Points, in no order, along strands that fork and pass close to each other.
In the rows, 100 means zero.
Points whose rows are less than 76.4 apart are linked; no others are. Some points are linked to none.
Leruf: [ 81 106  80 100 101  96 120  95  83  89  86  94  71  92 102 112 116  97
  93  91  75 122 106  96  91 106  83 122  86  94  84 108 110  84]
fek: [ 66  81  68 116  90 113 108 101  73 105  55 103 105 105 112 105 108 113
 108  97 135 105 100  93 107  70 102 100 117  99 114  89  75  80]
rame: [109 103  86  94 103 100  94  69  67 105 100 105 122 111 113 113 123 108
 106  79 110  86 116  98 101  97 116  97 131  70  89  82  80 115]
todo: [ 99 126 125  68  99  75  86  80 114  92 110  89 115  98 130  90 106 103
 130 103  91 117 103 144  97 113  96  86 115  85  73  70  87 106]
fevor: [110  89  98 114  86 103  89 106 101 110  92 117 102  86  75  94  80 119
  98 112 116 106 108  78 105 100  82  88  91 112 121 112  66  90]
Mep: [127 102 117  84  85  76  85 117 115 118 113  95 102 101  83  98  80 110
 103 113 111  86  80 104  95  96  81  81  94 121 115  93  99  82]
sizuv: [108 105  80 101  94 110 112 122  98 106  90 103 109  95  81  92 126  98
 108  91 126  78 108  93  91  95 121 104 106  92 104 130 111  80]
zoze: [ 77 129 121  70 102  74  95  74 119 101 117  77 110  99 124  87 113  92
 120 114  68 103  89 144 108 106  98  81 121  81  79  52 116 117]
Nomom: [ 79  79  77 108  82 115 120 128  98 114  80 106  96  87  64  99 100 109
  93 114 118  97  96  89  96  92 103  92  86 118  93 115  88  60]
Mazan: [109  72 104 133 112 104  90 107  74 107  89 106 133  83  92  96 103 118
 108 124 126 103  84  69 104  45 102 108 101 100  94 109  87  86]
pigo: [112 105 115  92 112  96 104 114 117 106 126  96  91 102  95  96  85  85
 132  77 110  84  84  97 106 118 125  84  69  93  94 111 106  77]
maz: [ 88  75  72 121 102 133 131 128  94  96  59  99  99  98  94  85 121  86
  86  69 139 100 104  82  87 100 127 123 109  98  81 121 105  80]
lipe: [107  96 100 114 105  89  82 104  81 102 100 113 121  89  84  96  92 116
 112 129 109 101  98  82 113  64  84 100  85 107 111 114  72  90]
fodep: [104 125 136  77 101  88  92  90 125  95  98  66  95 102 136  78  93  97
  93  98  74 143 116 130  99 126  64 100 108 117  72  92  96 122]
govel: [105 120 109  74 101  90  99  99  94  81  92  93 106 102 114 108 108 101
 122  91 120 121 105 130  88  81  95 128 101  93  97  99  84  66]
gerek: [122 111  95  94  92 104 103 111 117  97  93 102 104  98  93  96 110  93
  96 103 113  87 100 113  82 108  98 105 100 120 112 127 111  99]
fovu: [ 99  88  75 120 124 126 102  99  82  94  78 106 101 112 100 108 104 105
 102 101 129 102  95  57 115  78 139  90  99  70  96 107  78  85]
Nat: [ 96 112  68 127 116  93 117  89  93  70  82  95 112 109 135  84 131  78
 100  94 115 134 130  85 109  66 112 118 119 115 100 101 106 114]
gukop: [120 102  96  90 106  98 108 114  91 108 104 106 122 102  96 105 121 108
 111  92 120  73  87 106  92  86 126 101 114  80 103 110  98  78]
veli: [ 87  76  62 112 107 120 116 104  83  98  77 103  92 104  89 112  99 115
 100  87 122 112  94  66 101 102 132 109 101  66  84 109  86  80]
Papen: [ 83 112 127  65 102  87  93  79 105 116 132 101  94 111  97 115  92  85
 107 104  80  80  72 127 108  99 116  73  97  89 102  45 104  96]
mamel: [ 91 123  86  90 108  86 112  80  94  83 101  91  84  92 117 107 126 107
 114 100  59 114 103 109 101 112 108 104  90  74  75 102 118  96]
peg: [ 84  88  85 133  95 126 113 125  99 111  89 104  92  80  61  98  95 109
  87 114 123 101 114  58 105 100  90  83  70 118  86 128  94  73]
neval: [100  90 127 109 114  97 111 106 103 131 142 101 105  94  95 103  80  81
 106  96 104  73  53 111 108 107 116  77  95  84  83  83 104 106]
Zop: [ 89 106 103  99 109  81  75  74  91  87 111 103  97 112  99  83  78 109
 114 112  71 101 112  91 118 114  70  98 102  99 128  87  91 136]
limu: [101  97 105  91  80 104  83  82 100  85  85  91 119 105 104  80 102 102
  61  99 112 103 135 103  89 102  50 125 119 132  95  90 102 139]
vir: [101  90 100 124 111 109  98  89 100 117 120 102  87  92 108 108  72 104
 110  96  78  88  83  83 111 115 105  68  77  90 118 107 103 114]
dadus: [ 66  75  71  98  87 107  88  84  69  94  73 108 113 107 103 107 108 119
 112  99 117 100  97 104 100  67  86 127 116  96 108  78  81  92]
setu: [131  75  99 125  90 122  99 101  98 125 109 107 108 101 116  87  85 103
 112  77 125  78  97  88 100 106 132  73 102  91 120 107  95  94]
Ruf: [116 110 111  83  90  96  81 108 115  96  91 102 104 102  88  91  95 104
  93 120 109  95  97 114  87  89  80 101  91 135 124 120 106  93]
kipom: [104 117 118 113 119  99 100  81  98  94 113  93 110 106 141  81  99  77
 120  92 100 108 103 139 106 103 113 102 112  94  95  98 100 143]
gapig: [ 91 101  89 134 113 122 111 125 107  97 100 105  78  84  83 109  94  93
  91  88 119 111 127  48 103 107  89  88  68 116  93 134 106  94]
sovo: [ 94  94  89  89  97  97  90  79  78  92  86 101 103 103 118 110 101 108
 115  90 108 105  91 112  97  70  88 125  92  94 107  92  84  69]
panug: [123  79  97 121  95 116 101 122 103 121 108  99 100  92  99  85  88  98
 114  71 138  78 107  68  98 110 120  84  80 109  99 126 107  75]
Bot: [ 77 123 107  82  96  88 102  82 117 115 119  93  84 102  99 105  85  90
 111  95  76  94  70 124 115 125 103  68  96  86 103  56 107 103]
zab: [103  79 117 130 109 102 103  94  90 137 127 102 100  87 103 103  68  85
  97  87  92  81  69  84 110 106  99  69  90  83 104  89 101 121]
vipom: [ 83 110 111  94  91  89  96  98 140 113 111  89  74  92  93 111  66  93
  98 101  72 108  77 108 111 143  96  78  86 109 115  66 106 102]
naru: [ 92  93  75 112 120 111 136 126  77  94  60  86 105  99 104  89 125  76
  98  75 130 104 103  91  85  70 117 133 115  93  86 122 105  85]
bol: [ 98 104 123  73  92 103  76  83  98  71  84  80 108 117 103  79  93  98
  64 110 109 124 134 103 100  97  46 126 101 137 100  94  88 127]
kori: [ 97 102  90  95 106  95 128 128  82 101 102 103  76  87  80 113 116  87
  77  89  89 109 112  84  88 115  82 108  90  98  76 125 117  86]
zapod: [113 123 101  67  91  90  85  80 127  79 100  96 127  93 121 102 105 109
 129  97  98 112 106 135  87 116  98  97 108 101  97  78  81  95]
Nuna: [111 106 126 131 119 101 110 137 103  99 117 108  92  85  87 106  99  92
  83 118  93 108 116  85  99 102  80  96  85 113  83 138 109 133]
masek: [111  98  99 102 110  87 117 124  92 105 115 108  93  87  84 109 110  91
  95 101  75  93  83  98  94 108 106 108  99  90  82 118 125 103]
motan: [107 115 130  70  97  91  73  83 115  80  88  82  99 108 118  85  84 104
  88  97  84 138 122 116  95 112  56 116 101 128  90  93  85 113]
nos: [ 79  93  62 136  93 126 117 107  93 106  61 113  96  95  99  83 107  99
 102  92 139 108 108  77 112  75 110  98 108 115 112 105  84  84]
zedas: [114 126 132 104 129  87  86 104  78 111 126 106  90 106 107  93  90  95
 121 108  98 105 101 100 126  82  99  78  89  88 103 112  84 113]
ret: [109  90 122 108 113  91 120 124 106 115 134 108 105  86  79 101  98  82
 104  91  99  86  71 106  94 120 114 103 105  84  77 111 111 112]
fuzi: [123 123  93 112 110 107 101  94  99  93  91 104  98 103 115  92 112  90
 110  93 111  91 108 106  98  97 107  94 112 108 124 117 108 124]
sef: [118  88  96  82  86  98 101 107 104 104 114 111 119 104  97 119 104 112
 113 116 112  65  79 115  92  84 137  92 100  96 122  86 111  69]
pako: [101  94 101  91 110  86  90  92  89  96 119 113 112 107  91 110 111 112
 111 139  71  72  77 100 113  77 111 101  97  94 110  96 111 106]
viteb: [ 87 122 143  84 104  86 112 122 129  96 116  84  60  95  93 110  91  84
  81 103  60 130 107 117 106 125  78  93  84 104  85  96 122 104]
vaz: [ 99 109  97 107  90 104 103  96 112  93  95 107  86  94  86 110  86 101
  72  95  90 115 119  89 100 135  74  96  93 115 103 112  89 123]
dodad: [105 116 113 104 138 111  91  89  76  89 117 112 100 122 113 110 106  97
 114 114  93 100 102  94 129  81 127  82 103  81 105 105  84 125]
zel: [ 93 116 110  93  87  98  94 103 141 108 101  89  85 101  82 105  65  98
  79 101  76 111  92 106 108 146  76  85  96 119 110  92  91 126]
tove: [ 93  91 118 127 115  99 100 111 110  93 107 118  98  90  87 114  86 106
  74 121  76 114 112  83 104 112  76 103  93 107 104 123  93 144]
Tesa: [ 89  81  80 115  83 140 120 129 100 105  72 106  98  88  74  89 111  83
  68  72 144  95 118  78  85 113 108 111  94 115  81 119 102  86]
sotim: [112 122  86 117 105  92  99  91 102  78  97  98 101 107 122  78 122  81
  94 102 111 119 132 101 102  87  91 113 118 131 114 110 114 132]
turag: [114  97  89 117 106 122 100  83  92 117 110 101  96 108 114  99  94 101
 111  89  92  72  89  84 110 105 133  67  89  88 115 110 115 102]
Bivo: [102  60  94 101  94  91  80  91  99  98 114 113 118 104  96 109  94 120
 105 127  84  77  72 107  96  84 102 120  95 104 116  90 111 105]
Relu: [ 85 129  99  95 114  91 114  95 109  94 113  93  85  98 114 105 115  85
 123  97  66 105  95 130 107 130 117  90  99  76  80 105 120 113]
pumo: [101 115 128  92 101  83 112  92 116 100 105  83  98  93 120  88  97  86
  91  95  90 134 120 128  91 131  71 107 121 104  48 106  98 141]
ruvi: [115 112 127  62  92  69  85  98 111 108 112  92  92 107  93  98  89 106
 105  92  95 103  89 120  99 105  81 103 104 104 108  70  98  80]
Gitav: [127  95 105  99 121 120 102 121  81 107  99 111 132 115  98 102 128 102
 102  89 131  77 104  82  96  76 144  95 132  61  91 108  90  93]
kerav: [ 98  84  69  83  77 100 116 109 110  96 100 107  99 102  90 121 102 117
 114 110 104  89  84 109  90  95 145  99  94 100 110  90 110  53]
mazoz: [106  92  91 121 107 108 111 107  87 100  86 116  95  95  92  96 109  95
  75  92 123 115 115  83  96  83  87 122 107 109  94 118  94 111]
vakod: [ 93 108 131  89 105  85  93 102 110  89 104  85  64 101 101 105  84  98
  77 106  47 124 108  99  97 108  56 105  72 107 104 107 121 102]
riv: [108 124 140  93 115  79  88 112 101 102 116 103  81 101 102  91  84  96
 110 110  88 124 102 118 110 105  77 101  99 101 101 121  93 111]
vobim: [105  79  75 123  89 108 102  99  87 115 104 123  95  94  86 113  94 121
  95  92 100  99  93  74 101 116 129  96 105  76  99 103  87  97]
Belip: [108  92  90 139  97 114  90  99  99 107  95 127  99  92  87  96  86 118
  94  96 114 104 106  69 118  99 114  89 106  95 122 100  76 116]
pebas: [ 83  82  84 140  78 143 119 128  96 114  60 118  94  88  80  79 106  91
  67  91 144  99 118  74 100  80  95 101 101 127 102 103  94  91]
gat: [114 114 104  74  94 111  90  78  92 106 105  84 116 117 138 117 109  98
 118  82  98  69  95 121  90  92 118  85 105  89 120  79 106  76]
pid: [100 107  94  99 117 102  92  90  96  87 113 113  99 109  92 116 100 109
 116 113  81  92  81 107 117  99 124 100  97  84 101  95  86 105]
zum: [107  91  83  79  84 100 100  81  84 104  99  84 126 111 136 117 119 101
 107  84  96  73  95 116  75  91 113 105 118  84 107  77 117  75]
Let: [ 96  96  94  87 102  88  84  83  85  81 106  96 109 108 113  93 115 110
 114 114  84  98 111 118  88  83  84 136 117 108 101 100 116 118]
vakad: [ 73  84  65  99  65 110 113  99 107 102  78 100  94  93  76 109  92 116
  80 122  96  99 103 101  92 102  92 105  88 126 116 104  96  80]
zep: [106  90  96  92  94  98 104 116 101 116 119  97  93 106  90  96  89 102
 125  79 119  71 103  83 102 119 125  78  73 101  97 119 105  55]
seza: [111 126 131 104 117  97 109 127 109  95 106  97  69  96  96  97  90  84
  94  99  99 115 111  95 101 107  73  96  77 113 100 135 103 104]
mif: [ 84 139 116  94 110  86 116 111 132  93 117  88  69  91  99 106  97  85
 116  94  74 122 101 124 105 134  92  90  95  87  81 103 115 109]
tes: [109 112 103  72  72  80  87  83 122 101  98  93 107 101 100 106  97 110
  96  96  89 102 101 122  82 122  76 103 118 116 105  81  93  95]
vef: [101  63 104 102  85  93  82  86 116  95 110 110 111  99  90 100  84 112
  91 118  80  87  86 114  92 114  94 129 106 112 115  88 111 132]
baze: [ 94  89  66 116  89 123  93 100  88 100  72 108 133 103 105 102 127 115
  96 102 124  90 104  97  82  74 123 122 137  82 114 102 107 102]
vime: [ 82 107 124  66  94  65  78  76 114  88 119  79  91 112 115  88 105 100
 113 116  55 103  90 126 102 104  85 108 109  99  95  59 131 114]
pefum: [111  78  88 114 120 133  97 114  84 113  84 103 122 120  97 102 114 110
  91 107 128  78  95  54 110  74 153  76 112  63  94 107  88  77]
Dubi: [ 96 111  72 114 122 102 134 110  86  81  67  89 108 112 119  90 128  75
 107  88 134 117 119  86 106  62 127 117 124  83  93 110  99  93]
Vakuz: [ 94  70  91  98  79 111  85  87  90  93  83 103 112  99  94  89 101 100
  54 104 105  95 117  98  81  91  64 135 101 126 104  98 102 120]
vifo: [100  72 102  84  74  97  89  92 112  88  97  98 110 102  78 110  93 105
  55 123  77  95 105 107  90 119  73 131 102 119 100  87 112 123]
pavet: [ 87 107 121  82  95  74  84  79 118  85 108  81  82 104 109  94  89 101
  93 109  45 120  99 110 103 115  67 111  89 113 107  82 123 113]
logaz: [ 96  86  77  87  74  87 106  93 109 100 106 112  85  91  82 115  87 119
  94 109  88  99  90 101  95 114 111 104  85 111 115  88 101  76]
Fem: [ 97 104 123  63  94  99  80  69 100 101 120  97 108 118 118 119 107  98
 113  98  80  81  88 131 103  92 113  85  97  87 112  47 102  88]

Follow the links from the first point to the second, and from the first to the third. Name the last point that the two ways share.
vakod; Dubi; veli -> gerek
lipe; todo; naru -> gerek
logaz; vobim; masek -> gukop
veli; sovo; logaz -> gukop

A fork is a point with three links. Follow the links from the first point to the second and name the forks in between, in order.
kerav; Relu -> gukop > gerek
sizuv; sovo -> gerek
kori; Gitav -> gerek > gukop
Mazan; kerav -> gukop

A fork is a point with three links, a tip a point with one. Leave the first point through the second and follow the links. Name the first fork or tip that comes.
Leruf; mamel -> gerek
Mazan; lipe -> gukop
kori; masek -> pigo
tove; vaz -> zum
pefum; fovu -> Mazan
gerek; fuzi -> govel
Bivo; vef -> pumo
